A landscape with many valleys, sampled at points; each row gives a point and its height.
From any point a ball rolls to the lowest of the 2 points nearest to it. It stops when none of these is lower. Distance is the straight distance between rows; heights are no part of it.
q723: [138  98 103 157 156 130  86 105 177 156 165 158 102 145 134 147 114  98
 167 122 109]  h=217
q246: [ 47 126 179 112 195  99 154 196 109  96 160 103 185 105 122 158  69 126
  70 144 159]  h=648
q127: [145 178 120 103 152 131 133 107 120 145 101 129 107 163 169 136 196 139
 147 110  81]  h=469
q856: [ 61 102 156 154 153 118 110 157 129 108 161 132 156 102  86 139  40 125
  98 135 193]  h=617
q48: [ 66 109 180 139  66 127 166 158  95 119 167 124 163  65 123 159  92  48
 107 111  98]  h=414
q251: [172 137 111  64 110 138 166 125  88 127 125 103 133 123 169 118 171 109
 115 158  82]  h=555
q80: [151 154 108 127  94 129 135 142  99 134 130 118 110 121 130 102 165 122
 122 115 103]  h=447
q472: [170 159 113  79 148 153 163  72 136 115  81 117 142 180 152 130 146 148
 114 158 119]  h=264
q835: [102 121 147 125 116 116 137 167  97 116 133 109 139  93  99 108 108 128
 107 138 146]  h=235
q534: [149 121 110  96 172 129 125 103 136 146 143 133 121 156 176 159 167 118
 157 137  69]  h=566
q148: [135 150 118  92 167 146 147  70 135 130 101 133 130 186 145 144 139 153
 135 153 123]  h=344
q92: [151 101 137 100 172 123 129 147 125 114 154 119 146  95 140 119  95 115
 112 160 139]  h=298
q499: [115  65 133 175 153 133  87 128 164 136 175 163 130 110 106 137  46 107
 140 127 170]  h=167
q578: [ 53 129 132 189  91 104  91 184 126 127 107  93 106 111  88 138 159 151
 154 117 127]  h=375
q906: [ 36 128 142 155 120  98 117 184 114 120 120  90 119  99  99 145 149 157
 149 135 120]  h=310
q928: [216 104 105 125  89 132 116 134 155 111  88 128 125 103 129  75 137 128
 108 128 171]  h=653
q779: [208  82  93 124 108 130 114 154 147 111 139 126 119  67 165  99 147  93
 121 144 103]  h=679
q747: [131 133 144 109 134 132 148 123 117  94 103 136 164 140  80  90  65 157
  92 153 235]  h=534
q399: [ 88  95 143 160 116 125 125 125 126 130 174 142 143 118  86 126  56 105
 117 124 158]  h=594
q576: [189 122  84 125 138 153  98  67 170 152 156 157 110 174 174 155 149 120
 149 126 104]  h=51
q579: [183 170 118 102 149 156 126  60 151 123  84 124 125 178 184 143 186 142
 125 122 103]  h=59
q396: [106 193 153  92 134 132 166 137  94 112  60 108 124 145 112 110 170 184
 128 129 130]  h=637
q46: [109 175 123 160 108 124 111 128 112 157 115 130 100 151 136 132 185 151
 146  76 119]  h=669
q429: [ 95 116 134 204  46 122  95 179 138 136 138 120 103  77  87 115 130 109
 132  99 128]  h=434
q966: [ 59 162 143 122 100 122 153 122  70 137 112 123 142 160 105 141 138 163
 118 117 147]  h=540
q540: [186 110  99  98 162 152 125  86 186 115 112 125 126 169 155 137 150 139
 143 161 118]  h=618
q294: [ 26 147 140 154  53 118 151 109  66 151 143 142 135 143 110 151 121 109
 109  97 133]  h=474
q146: [168 114 110  84 179 143 127  75 167 125 123 122 122 165 172 156 158 140
 158 158  82]  h=596
q709: [134 106 122 200  58 127  92 159 142 134 140 143  98  84  86  99 107 118
 131  92 155]  h=448
q531: [ 81 178 131 149 139 117 118 112 106 160 112 134 112 164 151 152 190 145
 161  96  95]  h=627
q976: [166  75 129 128 177 118  98 144 148 107 153 134 131  84 147 124  82 111
 132 162 140]  h=265
q474: [104 100 144 123 160 122 141 123 118 131 167 140 153 129 109 136  57 113
 106 137 160]  h=580
q625: [ 80 108 145 149 112 134 117 143 112 116 153 142 154 111  76 114  62 119
  85 123 192]  h=606
q448: [171 168 114 144 123 133  91 120 164 145 102 133  96 151 143 126 177 146
 151  89 114]  h=718
q646: [ 92 171 129 136 168 126 117 113 128 151  94 131 113 177 140 150 175 166
 172 107 110]  h=574
q911: [ 96  90 155 170 103 117 124 169 128 143 174 120 115  61 137 146 119  65
 146 113  53]  h=364
q462: [ 23 157 142 142  92 115 148 106  64 152 125 132 134 152 126 156 140 145
 117 105 122]  h=504
q542: [179 137 104 101 136 154 162  46 159 103  89 146 144 194 109 113  88 143
 102 155 195]  h=601
q969: [190 130 104 125 114 143 123  98 161 112 104 149 126 151 106  96 118 141
 118 130 174]  h=631
q972: [192 102 105 136 117 132 109 131 160 119 123 136 114 119 118  91 114 135
 127 133 173]  h=643
q665: [124  90 131 181 133 133  88 137 157 128 150 163 121 118  84 119  64 124
 143 123 189]  h=208
q851: [ 91 124 172 119 199 108 142 194 115  96 156 123 180 107 131 140  45 127
  73 158 177]  h=638
q808: [133 107 145 123 141 111 129 167 119 121 145 113 136  83 120 107  97 114
 116 140 142]  h=282
q939: [ 95 116 171 145 178 114 111 188 131  88 149 130 161 103 113 132  31 131
  82 150 201]  h=628
q140: [ 46 123 170 140  35 122 165 149  79 133 156 124 155  79 123 162 110  75
 106 101  94]  h=432
q166: [ 65 123 157 103 161 105 159 128  95 134 157 125 154 134 116 161  95 134
 117 142 133]  h=547
q459: [134 169 144 102 127 122 152 165 115 100  57  99 121 126  99  85 169 186
 140 131 129]  h=684
q129: [212  98  97 121 138 127  96 130 177 113 121 130 101 113 156 124 161 129
 153 132  99]  h=695
q468: [112  88 120 169 133 123  92 130 162 163 174 148  95 115 128 144 123  94
 167 109  91]  h=278
q199: [ 43 142 148 142  20 133 155 125  68 138 139 136 145 112 109 141 119  90
  94  93 113]  h=451
q356: [138 163 131 110 110 132 150 129  87 136 112 122 130 143 130 111 163 139
 117 113 115]  h=404
q218: [ 75 183 145 105 137 124 162 130  76 121  93 107 138 157 117 136 159 174
 135 127 126]  h=587
q937: [104 157 119 105 180 137 151  58 112 149 103 145 132 201 144 167 134 154
 144 134 129]  h=420
q595: [144 133 109 160  76 130 120 134 129 128 111 150 122 142  64  83  99 147
 108 111 205]  h=479
q176: [152 128 128  83 108 130 156 152  85 133 147 109 134  86 168 117 166  98
 108 139  68]  h=529
q543: [134 125 123 138  92 128 130 158 100 132 151 123 117  94 131 113 135 102
 120 116  94]  h=481
q324: [133 148 123 102 180 127 134  95 124 145 120 125 112 165 173 159 180 146
 163 123  67]  h=528
q802: [148 174 120 124 130 127 114 140 128 144 108 110 102 135 166 134 204 143
 160 103  70]  h=392
q442: [173 102  94 136 155 146  89  94 194 144 151 156 103 147 148 149 134 127
 161 128 113]  h=147
q528: [161 121 131  87 153 147 156  71 142 115 109 136 156 173  99 103  65 148
 105 159 213]  h=577
q139: [ 58 119 138 187  66 110 103 168 131 132 138 113 110 102  88 126 123 123
 144 107 128]  h=415
q222: [231 115 100 124  69 126 113 160 144 111 115 124 115  88 145  69 155 113
  99 120 136]  h=661
q782: [204 148 106  75 112 150 150 101 125 118 106 100 136 146 181 112 173 123
 107 143  94]  h=579
q253: [103 162 127 130 186 134 125  64 141 152 100 145 123 202 153 165 155 165
 170 119 114]  h=494
q558: [139 136 121 127 110 140 140 122 122 112  92 140 141 149  67  93  94 168
 109 134 217]  h=506
q961: [ 89 121 134  95 167 117 163 110  99 137 164 134 177 145 107 148  67 121
  97 144 163]  h=567
q269: [193 135  99 113 108 146 144  65 159 105 108 138 146 168 107  99  98 133
 107 144 194]  h=619
q801: [196 126 104  89 134 150 130  97 155 109 108 128 131 146 154 112 166 126
 127 149 117]  h=600
q410: [181 150  99 117 137 152 112  59 161 146 126 137 121 182 188 164 173 123
 133 113  98]  h=158
q743: [147  99 125 163 139 127  99 138 157 117 122 152 126 136  72 111  74 156
 149 127 207]  h=251
q311: [181 153 114  86 152 159 150  43 177 111  77 116 133 184 173 135 175 143
 110 152 109]  h=175
q789: [141 115 119 113  91 131 141 149  92 141 159 116 121  86 152 119 144  77
 116 116  62]  h=505
q978: [140 164 115 142 119 135 111 127 141 142  98 135 105 155 116 122 164 158
 146 103 131]  h=699
q638: [125  72 146 166 155 124 103 142 154 137 172 154 130  88 129 140  51  81
 132 136 140]  h=204
q608: [ 55 132 152  97 183 103 147 141  93 132 151 111 144 134 124 156 132 156
 139 146 108]  h=513
q788: [ 80 107 169 164  82 124 144 161 112 135 171 120 131  58 122 151 107  56
 130 108  79]  h=390
q728: [194  80 108 127 144 120  97 154 162 120 137 128 115  81 159 114 147 107
 140 142 102]  h=686
q365: [122 119 118 180  68 134 103 152 148 124 118 143 118 103  63  95 110 146
 112 106 187]  h=463
q120: [ 71 125 141 133 125 108 130 166 104 127 134 108 129 104 106 126 132 144
 129 130 120]  h=226
q239: [124 155 124 117 143 115 129 155 106 142 113 101 112 116 160 129 197 133
 160 123  56]  h=300
q389: [ 92 141 135 104 156 109 151 159  89 143 136 107 122 114 161 147 183 132
 155 135  54]  h=391
q637: [142 125 145 104 174 129 152 103 143  94 103 137 167 151  86 106  48 162
 104 161 240]  h=554
q999: [ 99  94 141 183  99 116 103 161 146 158 154 131  99  91 123 154 128  84
 163 102  72]  h=329
q143: [207 116 111 118  87 127 122 156 131 122 127 115 109  82 164  90 174 102
 115 129  98]  h=670
q965: [153  75 119 159 157 118  93 148 161 125 164 146 116  85 131 128  86 100
 149 136 132]  h=237
q780: [ 68 129 145 121 177 101 148 161 101 141 143 111 122 118 141 154 151 143
 165 139  75]  h=457
q226: [151 170 123  85 126 147 168  96  94 124 103 117 137 159 141 117 145 135
 111 143 114]  h=341
q16: [195 143 103 121 132 132  99 123 183 131 110 134  95 142 155 123 184 143
 145 127  96]  h=708

Two balls start at each pair of points below. Name the first point that both come to, or write none.
q978 / q801 | q472
q782 / q540 | none
q140 / q625 | none
q709 / q399 | none

Where does a ball stop that starts at each point below?
q747 | q120
q851 | q239
q246 | q239
q448 | q579
q16 | q120
